Points, in no order, along strands that fork and pass close to each other.
In the rows, zero is written as 128.
Two points are linked if the straight distance between their rows is under 87.2. Some points are linked to none.
(978): [150 103  88 114  91 112 150  71 125 109 164 153 107  92 127 119 168 166
 117 136 126 141 123  95 173  75 102]
(515): [ 91  90 178 118 143 116  95 131 123 123  67 150 109 133 112 129  77  99
 172 130 127  97 124 115 109 176 160]
(963): [ 82  83 172 126 154 145  89 148 110 133  87 124 165 138 103 118  92  86
 173 139 130 105 120 147 100 209 193]
(541): [149 132  98  86 102 126 139 105 172 114 144 134 152 152 135 132 148 153
 112 135 152 172 116 102 133  54 119]
(227): [149 115  83 105 104 125 145  88 133 138 149 154 123 103 154 112 177 176
 115 135 133 142 133 100 163  90 109]
(423): [ 66  87 134  90 147 121  82 133 154 100 108 131 112 125 127 108 115 124
 124  89 142 116 139  88 118 109 140]
(532): [ 87 106 130  89 130 114  95 141 155  93 121 120  81 120 126 126 100 130
 115  86 136 109 152  85 121  98 117]
(160): [ 91 128 162 135 166 133 104 123 136  93 135  81 132 169 105 121 104  92
 118 135 115 150 124 112 125 124 157]
(636): [130 123 141 135 125 144 117 144  96 135  99 145 157 100 139 107 151 120
 147 152 137 110 136 167 137 199 126]
(5): [189 169  96 147 136 149 161 139 136 204 160 119 168 121 139 118 186 150
 114  96 133 116 104 185 105 154 148]
(649): [155 100 124 125 114 119 122  86  76 104 108 180 108  77 133  93 159 131
 138 160 136 108 151 138 168 181 117]
(387): [ 94  88 104  97 132 127 101  84 131  93 141 143  99 115 133  98 150 128
 128 111 148 137 140 102 150 123 126]
(365): [ 68 114 143  94 121  97  94 103 129  90 123 151  64  76 121 116  94  94
 128  80 124 100 146  72 149 134 122]
(339): [ 77 112 137 105 145 126 102 153 187  85 140  65 125 174 122 134  99 122
  84  97 136 139 127  97  99  62 145]
(171): [169 119 100 121  89 101 157  72 121  94 185 126 101  95 109 132 150 147
 117 148 124 145 116  94 177  66 105]
(409): [ 67  83 128  93 141 133  87 154 145 128  86 147 120 134 149 115 114 129
 147 101 146 117 143 100 118 126 137]
(535): [140 160 152 178 129 115 141 163  96 240  99 174  89  97 164 130 107 149
 154 107 136  61 120 160  73 173 109]
(493): [ 97 133 137 125 115  88 119  77  91  69 150 112  77  78 114 109 120  82
 110 109 107 139 155  78 177 139 124]
(204): [170 121 121 136 105 129 140 118 107 123 141 132 132 103 133 119 158 157
 137 167 135 130 136 139 153 130 115]
(976): [139 155 100 107 134 152 136 111 131 202 134 135 158 121 181 101 205 146
 127 128 146 135 117 138 134 142 131]
(686): [118 126 138 119 112  93 118  78  84  77 142 143  70  67 115 116 118  84
 130 123 122 115 153  89 183 144 113]
(195): [122 114 157 116 136 127 118  76 117  95 141 108 134 138 106 107 141  85
 120 155 147 172 117 122 141 145 161]
(654): [114 165 156 145 124  90 141  86 105  68 143  71 129 134 100 126 118  81
  94 154  97 184 107  84 150 123 139]
(426): [100 141 118 128 149 150 103 165 134 190  86 151 141 126 156 115 154 129
 156 119 136 107 129 138 111 160 123]
(175): [ 84 105 117  92 124 116 106  84 134  84 158 127  87 108 132 103 130 109
 114  89 132 128 148  89 158 110 119]
(861): [115 146 149 136 123  87 139  50  92  84 149  94 123 109 100 113 132  68
  97 153 121 178 118  84 157 135 151]
(297): [167 145 119 136  97 164 159 135 152 131 153 115 195 163 113 156 128 135
 124 161 129 160 101 172 115 110 141]
(305): [176 144 150 152 119 146 147 134 124  98 169  98 143 156  97 160 125 119
 125 167 109 147 118 173 140 115 143]
(917): [156 172 158 165 129 105 156 124 100  76 144  56 126 150  95 177  93  91
  83 157  87 163 112 111 152  85 124]
(741): [140 171 154 145 121 105 145 101 125  77 154  70 120 150  93 155 103  89
  92 146 105 175 105  93 141  91 125]
(187): [146 153 105 130 110 170 163 146 172 137 149 113 208 182 135 155 141 122
 131 136 137 165 106 170 104 111 139]
(543): [130 123  89 103 126 149 137 157 173 133 135 116 149 181 167 151 133 181
 105 106 147 150 129 110 108  60  99]
(1026): [111 120 168 129 145 140 111 114 111  96 149  87 135 157 103 120 124 103
 125 162 133 150 117 136 125 146 155]
(932): [ 93  85 113  94 145 132 112  66 102  94 139 148 114 101 126  73 154 100
 124 129 149 137 144 107 168 158 140]
(926): [115 132  94 101 145 148 121  92 124 179 113 144 152 109 176  88 199 137
 131 130 153 144 118 136 133 154 133]
(613): [111 118  92 109 136 150 117 177 166 136 122 117 129 164 162 143 129 177
 121 106 136 128 139  99 114  80 102]
(429): [191 173  95 156 111 145 169 132 148 170 150 121 211 142 122 136 163 132
 106 132 114 145  89 204  93 146 139]
(940): [132 121 169 191 127 118 146 190 118 139  99 164 134 132 117 172  56 111
 156 140  90  72 134 206  86 176 137]
(660): [178 147 136 127 102 147 150 115 144 107 158 102 169 173  96 160 114 114
 121 162 132 169 104 164 128  92 142]
(574): [ 61  75 141  90 145 127  91 137 148 137  63 156 122 143 148 113  93 123
 167  94 141 104 129  93  94 143 143]
(524): [159 130 114 124 120 142 149 134 120 135 132 130 131 131 145 128 150 175
 136 147 130 132 137 130 147 110 106]
(950): [ 86 139 165 153 170 122 104 149 130  91 116  72 130 166  95 148  87  96
 108 126  95 136 117 113 123 107 161]
(1038): [139 125 150 172 140 143 135 167 123  87 139 109 167 165  90 147 121 100
 115 150  97 115 132 228 109 192 179]
(790): [175 125 152 146 100  98 124 124  81 121 110 182  89  84 123 127 119 130
 144 163 138  91 157 141 136 172  90]
(3): [ 95 113 107 105 134 151 121 106 138 149 118 145 157 140 167  88 184 132
 136 131 153 155 120 126 135 146 126]
(937): [160 113 128 134 116 123 129 101  91 101 141 154 110  90 128 104 161 138
 136 163 132 118 141 126 164 132 109]
(827): [155 152  79 108 122 143 145 132 145 192 147 123 146 139 185 119 179 183
 117 113 142 147 122 103 126  93 111]
(298): [109 112 131 105 124 121 108 154 151 102 116 143  84 117 117 129  92 148
 134 111 131 107 151  96 130 102 107]
(617): [167 164 164 180 143 120 156 140  99  86 154  73 105 149  89 193  88  97
 101 164  87 139 123 148 153 101 118]
(778): [139 119  92  86 102 141 138 123 179 126 144 125 153 174 152 143 150 176
  99 109 149 158 125  95 116  54 110]
(626): [141 126 121  96  94 124 137  84 161  97 160 113 133 155 108 126 135 115
 108 127 144 174 110  94 146  63 127]
(1021): [144 118 129 129 123 125 116 122  83 148  99 173 129  80 148  93 152 131
 141 156 141 116 144 149 147 190 109]
(518): [ 76 101 162 105 138  96  95 112 118 102 103 146  75  95  99 120  87  87
 136  97 125 106 135  76 131 148 137]
(325): [136 117 116 117 124 152 134 128 145 125 133 117 146 158 133 129 144 149
 127 147 137 146 127 128 138 110 118]
(552): [144 149 114 140 115 131 130 171 116 169 103 167 107 106 158 130 119 166
 151 126 139  97 152 120 122 114  85]
(973): [134 136 155 204 122 110 156 165 102 209  95 168 108 105 150 145  84 154
 155 110 107  57 122 186  62 176 103]
(57): [ 95 100 163 147 155 140 103 165 118 118  91 116 172 155  94 143  86  86
 173 141 103  98 124 183 102 195 193]
(500): [ 96 136 141 116 147 118 115 149 164  74 143  61  97 149 115 145  98 126
  87  96 112 134 137  84 122  63 114]
(648): [ 74  93 176 118 146 104  93 131 136 123  75 144  96 123 102 126  65  97
 160 101 116  98 126  91 107 151 151]
(578): [129 110 140 115 114 126 123  74 117  97 151 130 123 123 110 103 152 114
 115 156 135 160 117 127 149 132 147]
(212): [152 155 111 125 119 126 136 157 107 200 103 171  95  89 168 105 152 152
 149 111 147 108 159 120 122 134  97]
(545): [184 154 102 177 119 137 153 154 110 158 139 129 171 123 132 123 161 145
 120 125 107 107 118 202 111 179 117]
(710): [206 146 100 155 134 133 183 154 109 112 163 118 119 121 114 174 108 207
 129 123 120 144 150 125 147  58  82]
(114): [143 148 135 112 105 104 140  90 146  83 169  82 125 147  97 138 120  91
  94 137 119 186 108  93 145  72 135]
(954): [138 143 122 141 138 145 110 143 115 166 110 135 169 112 148 112 178 128
 133 135 127 106 117 175 117 197 127]
(449): [187 156 104 149  93 149 173 136 160 131 150 118 227 153 105 160 145 129
 116 144 109 159  97 210 104 140 149]
(439): [ 92 139 129 130 125  93 125  64 101  62 160  99 106 104 115 103 126  79
  93 120 108 161 135  72 167 129 139]
(357): [110 115 168 177 138 133 127 191 134 139  81 148 152 145 104 175  68  90
 170 123  85  85 138 208  81 182 174]
(431): [115  90 117 108 121 120 128  43 103  96 143 144 116 108 124  91 166 106
 126 152 148 147 120 122 171 157 143]
(623): [103 115 122 105 143 147 109 159 175 100 149  86 121 188 130 139 111 138
 101 115 136 145 120 114 111  74 135]
(621): [ 72 112 118  89 131 115  89  85 125  79 143 134  79  74 133 105 113 104
 120  74 139 104 156  73 162 116 115]
(14): [109 107 174 166 160 136 116 185 125 115  95 118 150 153  88 166  74  91
 163 136  88  93 138 195  90 186 191]
(340): [100 129 103 103 153 145 107 193 160 157  95 135 135 159 171 147 120 171
 140  90 129 111 135 113 103  86 104]
(315): [200 174  85 160 131 143 174 153 144 191 156 113 179 133 117 130 172 150
  97 104 121 127  92 205  87 158 150]
(866): [192 143 104 131 115 129 170 126 136 110 170 117 122 142 105 167 123 195
 125 152 130 157 126 117 148  50 102]
(770): [160 173 135 158 125 125 146 172 104 252 109 161  78  87 166 108 112 158
 152  93 146  75 131 151  90 156 112]
(509): [149 108 137 125 114  91 125  91  85  90 133 167  65  59 108 111 137  96
 143 139 128 110 160 103 179 148 108]
(374): [106 131 110 130 140 136 113 189 160 170  87 150 129 146 158 153  96 156
 157 103 122  98 134 127 102 105 109]
(1048): [122 112 130 127 125 125 119 163 130 135 104 163  91 113 126 134 104 149
 155 131 127 100 153 115 130 108  96]
(810): [157 167 117 133 127 124 134 146 104 233 108 181  76  75 174  93 131 153
 138 105 150  94 138 124 108 149 102]
(384): [161 143  70 111 116 124 156 109 121 182 141 137 126 108 171 108 185 188
 122 126 147 149 126 102 139  91 117]
(662): [108 145 119 128 158 152 104 156 127 200  90 142 166 119 158 119 171 119
 161 121 143  90 121 161 108 193 140]
(985): [156 117 158 138 101  98 125 104  81 103 111 187  57  68 103 119 124 113
 145 158 135  95 159 123 159 166  97]
(19): [ 95 146 156 140 164 109 107 160 150  80 130  65 107 154  99 162  87 111
  89 121  99 143 133 104 130  73 132]
(971): [142 149  88 112 126 162 146 134 160 180 137 126 171 168 168 142 167 166
 121 116 145 156 114 124 114 103 112]
(641): [191 148 165 172 131 132 152 155 103  97 161  91 120 136  86 172 102 112
 111 163  94 119 134 174 149 124 132]
(511): [168 168  95 131 137 152 143 132 136 222 150 119 166 109 154 108 192 155
 125 112 142 124 111 163 113 137 135]
(460): [ 90 122 124 116 145 143 108 177 156 180  69 161 137 135 156 136 118 138
 171 108 134 102 124 136 107 150 121]
(637): [190 133  99 129  96 108 168 106 135  90 179 122 104 109 103 151 134 187
 108 139 129 146 113  99 165  44  96]
(1037): [ 75  99 108  91 134 147 111 118 163 134 125 133 159 176 169  94 158 133
 133 128 165 157 120 111 119 132 134]
(808): [131 149  97 122 126 175 147 147 175 163 143 110 190 192 150 154 153 140
 120 124 147 155 111 150 101 107 120]
(941): [ 58 125 160 131 181 107 104  89 104  93 122  92 142 119  98  92 104  67
 100 124 120 152 133  68 122 164 163]
(769): [ 80  83 162 125 143 133 100 135 113 149  59 157 142 129 120 111  93  99
 175 134 138 100 122 131 103 205 167]
(186): [134 124 165 209 120 107 156 173 108 168  99 176 121 120 129 156  58 132
 155 136 103  65 130 204  71 193 109]
(436): [116 113 124 109 131 145 116 141 148 102 150 104 117 174 117 138 122 142
 126 141 131 147 125 108 135  91 124]

A fork is a point with three links. Follow the links from the first point to the second and name the forks in between, in order.
(637); (315) -> (297)
(861); (827) -> (741) > (297)
(985); (613) -> (741)
(971); (493) -> (297) > (741)

A fork is a point with three links, a tip a point with one. Leave the first point through the second and follow the links. Name the first fork or tip that comes.
(374); (340) -> (741)
(449); (429) -> (1037)
(978); (227) -> (297)
(14); (357) -> (574)

Name the points in between on the shortest way along the links from the first point to the second, in order.
(114); (524) -> (626) > (541) > (778) > (543) > (613) > (340) > (374) > (460) > (426) > (662) > (954) > (636) > (1021) > (649) > (937) > (204)
(648); (186) -> (515) > (769) > (963) > (57) > (14) > (357) > (940)
(574); (14) -> (409) > (423) > (532) > (298) > (1048) > (552) > (212) > (810) > (770) > (535) > (973) > (186) > (940) > (357)
(195); (357) -> (578) > (431) > (932) > (387) > (175) > (621) > (365) > (518) > (648) > (515) > (769) > (963) > (57) > (14)
